Each scene shows the same named points in several views. A view is turned or mirrored, shifted and resized as a whole, has a little noise and may leave points out.

Scene 1
View 1
(97): [  8  35 -41  19  13 -18 -14 -10   2  34   0  -3  21  -8 -12  -2 -15  23
  -9 -23   3   5  16  -9  -3]
(161): [-16  33 -14  23   2  -2  -4  -6  10  12 -16 -15 -16   7  11  -1  -6  -3
   5   6  -5 -10  12 -19  -5]
(132): [  7  55 -19  31   8 -21  -7  -5  -6  38 -11 -17   7 -11   3 -13 -10   4
  -4 -21  -3   6   1 -32   8]
(249): [ -2  51  -7  34   5 -13  -2   2  -8  33 -16 -13   5 -16   6 -12  -8   3
  -3 -15 -10  -5   4 -37  12]
(100): [-12  43   6  38   5  -5   1  17 -19  35 -16   6  22 -39  -3 -12  -4  17
  -9 -19 -22 -29  17 -43  20]
(114): [  3  31 -17  30  -5  -7   5   8   9  25  -6  -2  18  -9 -13   0   4  15
 -15  -8  -6  -1  13 -13 -11]
(3): [ -9  34 -27  19  12  -8 -12 -10   3  22 -10 -10  -2  -1   4  -4 -14   9
   3  -8  -1  -8  15 -16   1]
(63): [-12  37 -17  23   7  -6  -8  -7   5  18 -15 -15 -12   2  10  -5 -10   1
   5  -2  -5  -9  11 -23   1]
(108): [ 25  35 -76   3  20 -30 -25 -34  18  33  10 -18  11  20 -14   3 -24  20
  -6 -24  26  35  11  15 -19]
(136): [-25   6  -4  26 -11  17  11  14  20  -2 -13   5  -2  -1  -7  10  11  10
  -8  18 -14 -28  28  -6 -20]
(174): [-24  18 -18  19  11   5 -10  -1   2  12 -11   3  -2  -9   1   1 -11  16
   3   1 -10 -30  29 -14   2]
(118): [-28  14 -41   3  24   3 -27 -21   6   7  -7  -1 -14   6   7   2 -26  15
  14   2  -1 -28  33  -3   2]
(72): [ -2  30 -30  19   1  -8  -3  -9  18  15  -8 -16  -6  12   1   2  -4   3
  -2   0   4   6  10  -7 -16]
(220): [-24   9 -29  11   7   8 -10 -10  19   0  -9  -3 -14  13   1   9  -8  10
   5  12  -1 -20  29   2 -16]
(197): [ 11  60  -7  39  -3 -21   6   4  -3  38 -15 -20   9 -12   3 -12   0  -1
 -10 -18  -6  12  -7 -38   4]
(193): [ -5  36  -5  33 -12  -3  12   5  18  13 -17 -18  -9   8   5   0   9  -7
  -6   8  -5   4   2 -19 -16]
View 2
(193): [-23 -19  -8  -8  -3   7   5  -4  14  -9  21  -9   2  -9  15   4 -19  -5
  -2  17  12  18  -5  -4  -9]
(72): [-13 -12  -4   6   7   8  -6  -2   7   2  16   3   4  -7  11   5 -16   9
  -5  11  20   9 -16  -3 -10]
(136): [-11 -31 -14 -12 -11  -9 -16  -9  29  -4  -2 -12   6 -17   9  14 -36  13
   1   4   0  16   7  11 -16]
(108): [ -5   7  11  34  31  16 -16  -3  -7  19  17  25  -3   5   2   2  -8  25
 -16  14  39  -9 -54 -11 -17]
(97): [ -2   1   5  18   2   6  -8  -8   3  -5   0  16   4  11  -4   8 -26  14
  -9  25  18  12 -38  -8 -18]
(63): [ -5  -5  -7   5  -5   7  -3   2   1 -13  12   8  18  -2   9   3 -20   2
   2  13  12  22  -6  -2  -3]
(220): [ -1 -17 -11   5   4  -2 -23   0  11   5   4   4  15 -17  10   9 -24  22
   1  -6  12   8   1  11  -9]
(132): [ -8   4   2  10  -8  12   9  -3  -4 -20  11  13  11  14   2   2 -21  -5
  -3  31  15  24 -27 -15  -7]
(161): [ -9 -10  -9   1  -4   6  -4   2   5 -10  14   2  16  -9  12   4 -20   4
   2   7  11  19   0   0  -3]
(100): [ -3  -5  -4  -3 -33  -1   7 -11  12 -35 -12   5  15  17  -5  11 -42  -6
   1  37  -5  38 -15  -8 -13]
(3): [ -1  -2  -3  10  -3   6  -7  -1   1  -9   6  12  15   1   5   5 -22   9
  -1  13  13  17 -15  -2  -7]
(114): [-13 -13  -1   1  -6   3  -1 -11  15  -9   3   1   0   4   2   9 -29   4
  -7  26  11  17 -25  -7 -18]
(174): [  5 -10  -9   5 -12  -2 -16  -3  10 -11  -7   7  20  -5   2  11 -33  16
   3   7   3  21  -2   7 -10]
(249): [ -8   0  -2   3 -16   9   9  -4   1 -26   7   8  14  12   2   4 -26  -8
   0  31   8  31 -17 -11  -6]
View 3
(132): [ -4  10   8  25  17 -14   5  17 -18   3  -1  33   2  14 -13  23   8  -3
 -22 -14  14  15  25  16 -21]
(118): [-35   8   3  18  12  -9  25 -18 -10   9 -20  18 -13   0  20  15  -1   3
   6 -14 -29   7  22 -12  -7]
(136): [  2  -3  -6  -3   5  12  24   3 -25   9 -19   2 -11 -17   3  -5   4   3
  13  20  -6  14  21  -3  17]
(114): [ -2   5   4  13  22   4  14  20 -17   4  -9  16   5   1  -5  11  11 -12
  -9  13  13  18  24   5  -7]
(249): [  0   6   1  20   8 -14   7  14 -27   2  -2  29   0  10 -16  19   4   2
 -16 -15  16  13  18  18 -12]
(3): [-14   8   6  20  17  -9  14   3 -14   7 -11  25  -6   5   1  16   5   0
  -8  -8  -5  13  25   2 -13]
(197): [ 11   8   7  20  16 -13   1  25 -24   5   1  33   0  11 -22  18  10   1
 -24  -6  24  17  26  22 -17]
(193): [ 18   5   7   6  14  -2   9  16 -20  15  -9  23 -15  -6 -13  -1  12  14
  -9  11   1  16  35  10  -3]
(161): [  0   6   5  12   9  -8  13   1 -19  12 -12  24 -16  -3  -3   6   5  14
  -4  -4 -11  11  30   5  -4]
(97): [-22  10  10  26  30  -4  14  14  -6   2  -8  23   9  11   4  24  11 -20
 -15   0   7  17  25   0 -23]
(72): [ -3   9  13  15  26  -3  12   8  -8  14 -12  24 -11  -1   1   6  13   4
  -9   8 -11  16  38  -2 -13]
(174): [-18   3  -5  12   4  -2  23  -4 -22   3 -15  13  -5  -2   7  12  -1  -1
   5  -6  -7  10  14  -1   3]
(100): [ -4  -1 -12  14  -4  -5  15  15 -38  -9  -3  17  13   7 -16  22  -2  -9
  -8 -12  32  13   1  20   2]
View 4
(118): [  4 -12   6  15  -7 -14 -13 -14  -2   1  20  -8  -6   1  -8 -10  -7   6
   2 -27  20 -23   0   1 -24]
(174): [ -1 -17  -2   6  -3 -14  -9  -6  -7   7  10  -8  -3   3   1 -10  -6   2
   0 -18  10  -5  -2  -2 -10]
(197): [ -8  -6  -6  -1  -6  -1  22 -13  -6   8 -14  -7  -1   1  -2   2  13   0
  15   8   5  -1 -20 -13  11]
(220): [ -1 -10   3   2 -11  -7 -11  -7  -5  -3  20 -12  -8   5   8 -10  -6   9
   0 -17  13 -19   0   8 -19]
(136): [ -8 -15  -4 -10  -5  -8 -11   3 -12   1  16 -15  -6   9  24 -14  -8   7
  -4 -11   1  -2   2   9  -5]
(108): [ 12   7  13  12 -32   8  -6 -14  11 -17   6   2 -10   1 -23  15  27  25
   6   8  16 -23 -20  -7 -24]
(114): [ -3 -11  -3  -4 -11  -2  -2  -2  -5   0  -1  -6  -4   5   4  -1  10  10
   1   4   2   4 -11  -5   0]
(97): [  5  -8   1   9 -15  -4  -5  -8   2  -2  -2   1  -4   2 -16   6  16  12
   3   1   8  -2 -14 -12  -8]
(193): [-13  -4  -3  -9  -9   2  13  -9  -9   1   4 -16  -7   5  17  -6   2   5
  10   1   5 -12 -10   4   2]
(249): [ -6 -12  -6   5  -2  -7  15 -14  -7  12  -9  -7   0   0  -5  -2   6  -3
  12  -3   8  -2 -14 -13   7]
(161): [ -8  -8  -1   1  -7  -4   8 -14  -8   4   8 -14  -6   3   6  -9  -3   2
   9 -11  11 -17  -7   1  -6]
(72): [ -4  -3   3   0 -16   2   3 -11  -3  -5   8 -11  -8   4   4  -2   6  11
   7  -2  10 -17 -10   2 -10]
(63): [ -6  -8  -1   5  -6  -6   8 -15  -6   6   3 -11  -4   1   0  -6   0   1
  10 -11  12 -15  -9  -3  -5]
(132): [ -3  -7  -2   7  -7  -4  15 -15  -3   7 -10  -4  -2   0 -11   3  12   1
  13   1  10  -5 -18 -14   2]
(3): [ -1  -9   1   8  -9  -6   2 -13  -3   3   4  -7  -4   1  -6  -3   3   5
   7  -9  13 -12  -9  -5  -9]
View 5
(193): [ -4  -8  -9  11  -5 -12   6  -6  12  -4   1   4   2  -3 -10 -11   6   0
   9  14   7  -6  -5 -18   5]
(249): [-10  -9  -9  -4  -8 -19  26  -4  17  -6   5  -2  -5   3 -14   8   2  16
  17  21   9 -13   3  -3   9]
(72): [ -2  -4   3   7   6   0  12   1  11  -9  -5   2   9   3 -14  -6   8   2
   7   6   7 -13  -7 -11   7]
(97): [ -1  -5   3  -3   2   6  30   1  24 -10 -10   3  10   6 -20   7   6  11
  15   9  14 -21  -6  10  13]
(197): [-13 -10 -14  -2  -9 -20  31  -9  25  -1   7   4  -1   0 -13   7  11   9
  13  21  12 -10  -4  -6  14]
(108): [ -2   1  17  -1  23  20  38   7  23 -11 -13   5  27  11 -24   7  24   1
   0  -8  11 -22 -21   3  20]
(174): [  3  -5   4   1  -1   0   6   6   3 -16  -8  -6  -4   5 -15  -3 -12  15
  20  13   7 -19  10   1  -2]
(136): [ 11  -9  -3  14  -9   2 -13  -1   6 -11 -11   3  -2  -3 -10 -20 -14   3
  20  14   9 -13   6  -7  -6]
(132): [-11  -7  -5  -6  -2 -14  34  -3  20  -6   3   0   1   5 -16  11   9  13
  13  17  10 -15  -2  -2  13]
(118): [  2   1  17  -3  15   7   8  13  -6 -21 -11 -13   2  11 -18  -1  -8  15
  14   3   2 -22   7  -1  -2]
(100): [ -4 -12 -15  -5 -22 -17  21  -5  21  -7   0  -1 -13   1 -13   8 -11  21
  28  30  13 -17  12  10   5]
(220): [  6  -2  10   7   9   7  -3   8  -2 -16 -11  -4   4   5 -14 -12  -6   5
  12   4   4 -16   3  -8  -4]
(63): [ -7  -5   1   0   3 -11  15   2   5 -10   1  -6  -1   4 -14   0   1  11
  12  12   5 -13   2 -10   4]
(114): [  3  -9  -7   6  -9   0  15  -5  24  -6  -8   7   4   0 -14  -4   1   5
  17  15  14 -15  -4   2   9]
(3): [ -4  -4   4  -2   4  -4  19   4   9 -12  -4  -4   2   6 -16   2   1  11
  13  10   7 -17   1  -3   5]
(161): [ -5  -5   0   4   3 -10   7   2   3 -10   1  -4  -1   3 -12  -5   0   7
  10  11   4 -11   2 -14   1]

In a view up to two points have been moved. Name them for each view, in the order of its rows, or write -.
view 1: (100)
view 2: (114)
view 3: -
view 4: (118)
view 5: -

Scene 2
View 1
(13): [-22 -11 -14  -5  21   2  11 -12   6  -9   2 -14  14   0 -13  -9  -3  15
   4   6 -14   7  -6  11   1]
(58): [-20 -10 -17  -6  18   1   9  -9  -7 -13   1 -13  21  11  -9 -16   1  12
  -1  10 -21  -6  -5  15   1]
(177): [-17 -18 -26  -9  22  -3  13  -9 -13 -18   2 -16  28  13 -14 -15  12  14
  -3   7 -27 -10  -3  11   2]
(146): [-12  -4 -12  12   9  16   4  -5   1  -6   0 -11   8   4 -12 -19  -7  -2
  -3   2 -17   7  -7  22  -1]
(162): [-24  -6 -12 -20  29  -1  12 -27   0  -6   6 -11  26   7  -2  -3 -20  23
  16   7 -14 -16   2  -2   0]
(91): [-22  -3  -7  -4  23   9  10 -23  17   0   5 -12   9  -7  -9  -1 -26  16
  16   0  -4   8  -2   4  -2]
(154): [-13   0 -11   3  18  16   6 -20   4  -2   4 -11  14   3  -6  -9 -25   6
  10   0 -13  -3   0   9  -3]
(170): [ -5  -7 -18  16  11  20   5  -6  -2  -8   2 -14  11   5 -16 -17  -5  -5
  -3  -3 -21   5  -3  20  -2]
(140): [-14 -12 -21  -5  24   5  12 -17  -2 -11   5 -15  22   5 -13  -7  -5  13
   6   0 -20  -6   1   5  -1]
(215): [-25   8   1  -6  16  11   4 -22   8   2   3  -6  11   3   4 -10 -34  12
  13   9  -6  -3  -3  11  -3]
(175): [-20 -10 -15 -12  32   4  16 -29  14  -2   8 -15  19  -5 -11   5 -24  23
  21  -3  -8  -1   3  -6  -2]
(207): [-20  -8 -14  -6  20   3  10 -14   1  -9   3 -13  17   5 -10 -10  -7  13
   5   6 -16  -1  -4  10   0]
(22): [-20   8  -1   2   9  14  -1 -13  -3  -3   0  -5  11  11   4 -21 -24   3
   2  11 -13  -6  -6  21  -2]
View 2
(146): [-10  -2   0  14   7   7 -18  -9  11 -12 -14 -10 -17  -5  13   3  -7 -12
  -5 -17  -2 -17  24  -2  -8]
(58): [ -9  -1  -5  23  14   5  -6  -1   3  -6   8 -11 -17 -12  12   0 -15   1
  -3   1   8 -12  31   7  11]
(162): [ -7  -1  -1   8  28 -10   4 -11 -29 -11  29   3 -22  -7   4   8 -15   2
 -10  11  21  -8  27  10   5]
(207): [ -8  -2  -5  16  17   3  -4  -7  -9 -11   9  -8 -18  -6  12  -1 -11  -4
  -7  -3  12 -15  28   2   3]
(215): [-13  11   8   0  25 -12 -13 -21 -20 -19   3   2 -24   3   9  10  -3  -5
 -16  -8  16   5  24   2 -12]
(22): [-14  14  10   9  18  -6 -22 -14   4 -12  -9  -2 -21  -5  11  13  -5  -3
 -10  -9   5   7  25   7  -6]
(177): [ -6  -9 -10  29  11   9   0   5   5  -1  16 -13 -15 -19  10  -1 -21   2
   3   8   7 -23  32  10  20]
(175): [ -5 -11  -6  -1  24  -8   8 -17 -40 -19  26   4 -22   2   4   2 -12 -10
 -12  -1  21 -23  23  -1  -8]
(91): [ -9  -3  -3   0  21  -5  -2 -20 -30 -22   8  -1 -22   7  10   0  -5 -13
 -15 -11  18 -15  23  -6 -15]
(170): [ -8 -10  -2  13   4   8 -16  -8  14 -10 -12  -6 -16  -8  10   6 -12 -14
   0 -17  -7 -26  21   1  -7]
View 3
(215): [ -6   5   8 -21  -2  -8   1   7  -8  12  13  -7 -12 -34  -5  -9  22  22
 -22  17  -4  -5 -15  24  -7]
(154): [  0   5   8  -8   4 -12   3   9  -4   7  12  -9  -6 -15 -11  -6  10  22
 -12  18  -7 -23 -19  18  -1]
(58): [ 12  17   0  11  -1 -16   3  18  -8   2 -13   5   2  -9 -15 -22  -3  12
  -1  19  11 -18   7  29  -2]
(175): [ -4  17   4 -29  -8   3  -6   3 -18   7   7   0 -25 -11 -32   4  12  20
 -16  20  17 -25 -14   4  23]
(91): [ -3   6   9 -28   4   0  -3   1 -13   4  13  -4 -13 -22 -24   0  21  12
  -9  14   1 -13 -17  13  14]
(140): [  7  17   1   2  -2 -11   0  14 -10   2  -5   2  -7   0 -23 -11  -4  17
  -4  20  12 -30  -4  16   9]
(170): [ 13   1   8  13  20 -20   8  12   2  -4   6  -8  15   0 -14 -14  -3   8
  13  13 -16 -30 -15  24  -3]
(13): [ 10  13   3  -6   5  -7  -2   9 -12  -2  -6   4   0 -13 -25 -13   7   4
   3  15   9 -14   0  23  12]
(207): [  7  13   3  -3   1 -10   0  12 -10   2  -5   2  -3 -13 -19 -14   4  11
  -4  17   9 -17  -1  23   5]
View 4
(146): [  7   3  12  23  24  -1   1   5  -7  -8 -14  -7  -3   7  -8   3 -13  18
   6 -15   0 -20   0  29 -35]
(154): [  5   0   1  16   3 -16   3  -1  -9 -15 -13  -3  -3   0  -4   5 -16   7
 -15   4  -4 -22  -6  20 -27]
(91): [ 10  -2  -5  -6 -13 -14   4  -3  -4 -18  -6 -10  12   0  -4   1 -12  10
 -17   3   1 -13  -8  16 -20]
(177): [ 14  31  18  21  27  -1  22 -13   0 -20  13  -2 -12  17  -4   2 -45   1
  15  -8 -15 -13   2  21 -12]
(13): [ 13  13   8   3   8  -2  10  -5   0 -16   3  -9   6  10  -5   0 -23  10
   5  -8  -3 -11  -2  21 -17]
(215): [ -4  -2  -3   8  -7 -12  -5  -5  -3 -13 -11   3   7   2 -10   0   0   5
 -18  17  -5 -28  -3  19 -15]
(162): [  6  18  -1   4  -8 -18  15 -17  -1 -25   9   3  -1   5  -3   2 -31  -8
 -16  19 -15 -19  -5  11  -1]
(175): [ 16   8  -6  -8 -18 -22  15 -10  -5 -28   4 -10   7   1   2   3 -31   0
 -19   6  -5  -7 -11  11 -13]
(22): [ -7   2   8  26  15  -5  -6  -2  -4  -6 -14   6  -3   6 -15   1  -1   8
  -6  11  -7 -35   2  26 -21]
(140): [ 14  17   7  13  10 -12  17  -8  -6 -22   3  -5  -7   7  -1   4 -38   2
  -3  -4 -10 -13  -5  18 -19]

In a view up to two points have been moved. Name them for each view, in the order of its rows, or write -.
view 1: -
view 2: -
view 3: -
view 4: (175)

Scene 3
View 1
(112): [-23  -8 -31   3   1  -4  -1  -5  29 -28  10  11  16  11 -11 -17  18 -21
 -30  16  11 -16 -23 -10  21]
(45): [  7  25   9  -8  10  -5  -1   3  33   3  20 -16  -9  25  -7  -1  11  16
  -6  -9   7   0  11   0   2]
(46): [  4  21 -21 -10   6  -1  -5  -8  35 -13  24  -2  13  23 -14 -11  25  -3
 -15   5 -14   5 -13 -13  14]
(172): [-30  16  29  -7  23   0  10 -11  42  -1  19 -23 -10  21  -3  10   7   5
   3   5  32  -2   7  -3 -10]
(201): [ -6   3   0 -14  21   3   0   3  16  -9  12  -3   2  11 -11  -8  -1  14
 -20 -13   6   9  -6   5  20]
(165): [-40  -6   9  -8  27   5   9 -11  28 -17  10  -7   5   9  -7  -1   0  -4
 -14   7  28   1 -12  -1  10]
(181): [-13  15  -4  -4   8  -4   2  -6  37 -10  19  -9   3  23  -8  -5  18  -4
 -11   8   9  -5  -5  -9   6]
(211): [-28  11  27 -21  41  12  10 -13  28  -6  19 -18   1  12 -10   6  -2  13
  -3  -7  15  23  -5   2   7]
(92): [  6  18 -22 -14  12   3  -5  -7  28 -13  23   0  16  20 -15 -13  22  -1
 -18   0 -19  14 -16 -10  20]
(78): [-15  18  22 -14  27   4   6  -8  34  -1  21 -19  -3  21  -8   5   6  13
   0  -4  13  13   3  -2   1]
(116): [-57  -2  -8  -1  18   4  11 -30  47 -29  18  -3  19  15  -7  -1  24 -33
 -11  34  25  -8 -29 -20   3]
(106): [  0  13 -35 -17  13   7  -6 -14  27 -22  25   6  28  16 -18 -18  27  -9
 -24   6 -27  17 -29 -15  28]
(6): [-25  -4  -6   6   2  -9   3   1  31 -15   7  -2  -3  14  -5  -9   8  -8
 -21   8  31 -24  -4  -2   8]
(224): [-15  -3   3 -17  28   8   3  -1  14 -13  11  -3   6   6 -11  -6  -5  12
 -21 -11   9  14 -10   6  22]
View 2
(112): [ -3 -11 -11 -17   6  -6   3  18  25 -24   1   7  -4   8  23 -14  12 -20
  -2  -4  -4   5   7   1   6]
(224): [ 11  -4  11  -4 -10  -1   6  11   2 -12 -20   6   0   6  13 -16   4   3
  18   7 -14  -2  -4   6  -5]
(106): [  4 -30   5 -14  11 -16   9  12  19 -20   3  -2   0  21   0   6   7 -18
   1  19  12   0  -6   7  -3]
(45): [  9  -8  12 -17  -8  -8  20   5   1  14  -4   8  16 -11   0 -29  17   5
  20   3   6  -7 -12  11   1]
(201): [  9  -5  11  -5  -8  -4   9   9   2  -7 -13   7   6   3  12 -18   6   1
  20   7  -9  -3  -7   9  -5]
(116): [  9 -14 -12 -27   5   4   9  24  25 -17 -22   1 -26   1   6 -12  26  -8
 -17  -8  -5   3  18 -14  22]
(172): [ 16  -3   5 -22 -11   5  20  13   3  13 -26   8  -5 -19  -1 -33  27  14
   8  -8  -6  -7   2  -4  15]
(46): [  5 -22   5 -19   6 -13  13  10  14  -5   2   2   5   6   0 -10  14 -10
   6  10  12  -2  -6   8   1]
(181): [  7 -10   1 -20  -2  -4  14  12  12  -1  -8   7   1  -5   6 -23  19  -3
   6  -2   1  -3   0   2   8]
(165): [ 11  -2   0 -13  -8   6   9  17   9 -11 -26   7 -12  -2  12 -21  15   4
   5  -5 -16   0   7  -5   9]
(92): [  6 -22   9 -14   5 -14  12   9  12  -9   0   1   5  11   0  -6  10 -10
   9  14  10  -3  -8   9  -3]
View 3
(181): [-28   8  -1  11  11 -15 -20   0  29  -9   7 -26  10 -15 -24  20  16  -1
 -22  -4  -3 -41  -7  23  26]
(46): [-31   8 -15  13  19   9 -25   8  48  -4 -11 -27  17 -20 -40  12  28  -8
 -17 -18   2 -31  10  22  29]
(112): [-33  20  33 -20  31 -15  -7  26  24  -9 -19 -10  22 -29 -47   5  16   8
 -42 -17   6 -31 -11   1  33]
(116): [-43   3  19   7  19 -45  21  44   2   7 -14 -11  13 -41 -26   0  16  22
 -46   0 -15 -59 -36  43  23]
(165): [-20   5   9  -6  22 -34  17   3   0   2   3 -25   8 -26 -26  23  11  13
 -18  -1 -14 -36 -32  16  -2]
(224): [ -9   9  -8 -12  29  -8   5 -19  15   1   2 -36  12 -17 -38  34  16   0
   5 -11  -7 -11 -14  -2 -14]
(172): [-20  -2 -10  21  -2 -41  -8 -19   5  -5  36 -34  -4  -9   3  37   6   5
  -9  16 -17 -53 -26  35   5]
(78): [-16  -2 -27  21   7 -20  -8 -23  19  -1  23 -41   0 -10 -12  38  14  -3
   4   4 -14 -36 -15  29  -3]
(106): [-34   9 -16   5  37  21  -8  25  51   5 -39 -26  26 -34 -59   0  36  -7
 -16 -29   3 -20  11  19  21]
(211): [-12  -7 -35  14  17 -24  18 -22   4  11  15 -45   1 -18 -17  39  15   2
  17   3 -24 -28 -26  30 -28]
(6): [-22  17  31 -14  15 -33 -14  -3  12 -17  17 -16  10 -13 -24  26   3   7
 -34   0   2 -38 -19   1  26]
(201): [ -9  10  -9 -10  26  -3  -9 -23  24  -6   7 -36  11 -12 -37  35  15  -6
   3 -12  -3 -12  -6  -4  -3]
(92): [-27   9 -19  10  27  16 -20   6  49  -1 -17 -30  19 -22 -48  14  29 -11
  -9 -22   2 -21  12  17  22]
(45): [-15   7 -22  18   4  -2 -39 -32  40 -16  28 -38   5   2 -16  39  14 -15
   0   0  -1 -31   5  16  17]
View 4
(181): [  5   3  -5  20   4   4  -8  -9  -2   1  11  13   0  -6  -3   5  10  -4
 -11 -12   6  28   0  -1   6]
(78): [  8  11   3  32  15   3 -11  -6 -20 -16  -3  10 -23  10  -7  15  11  -6
   4  -8   5  33   5   5  -9]
(201): [  2  -4   3  22   0   8 -28 -12 -27  -9   3  19 -14  25   9  -6   4  -8
  -3  -7 -12  16  -1   1  -7]
(112): [ -5  -3  -8  -2  -9  -3 -10 -19   7  16  18  24  13   0  19 -11   5   5
 -23  -3  -3  14  -5 -12  16]
(116): [ -3  18  -7  -7   1 -28  12 -24  22   5   9  16  -1  -7  16  16   8  22
 -16  15  15  25   2 -18  14]
(211): [  5  14   6  25  13  -7 -12 -11 -25 -21  -8  13 -32  25   2  17   8  -1
   8   4   2  27   5   0 -13]
(92): [ 17 -16  -5  17 -16   3 -35 -18  -5 -11  15  19  10   2 -10   5  -4  -8
 -20 -19  -4  14   2  -4  -2]
(6): [-11   8  -5  13  10   7   3  -5  -5  20  12  17  -1  -2  18 -14  18  -1
  -9  -4   0  27  -7   0  14]
(172): [  0  23   1  30  24   1   8  -1 -13  -5  -2   6 -26   2  -3  16  21  -1
   7  -2  14  41   3   5  -1]
(45): [ 10   0   0  42  11  22 -19   1 -23  -7   6  10  -9   1 -15   4  13 -19
  -3 -25   2  34   0  12  -5]
(165): [ -7  14   1   9   9  -8  -2 -13 -11   0   1  18 -18  16  19   2  11   7
  -2   9   1  23  -1  -7   2]
(106): [ 18 -20  -7   5 -27  -6 -40 -27   4 -12  17  23  18   3  -6   7 -13  -2
 -27 -14  -6   6   3 -13   0]
(46): [ 15 -12  -6  19 -12   4 -28 -16   0  -8  16  18  12  -5 -12   8  -1  -7
 -20 -20   1  19   2  -3   1]
(224): [  0  -2   3  17   0   3 -25 -14 -27  -8   0  20 -16  29  14  -6   4  -5
  -3  -1 -12  14  -2  -2  -6]

In a view up to two points have been moved. Name them for each view, in the order of its rows, or write -.
view 1: (45)
view 2: (106), (181)
view 3: (165), (211)
view 4: (201), (112)
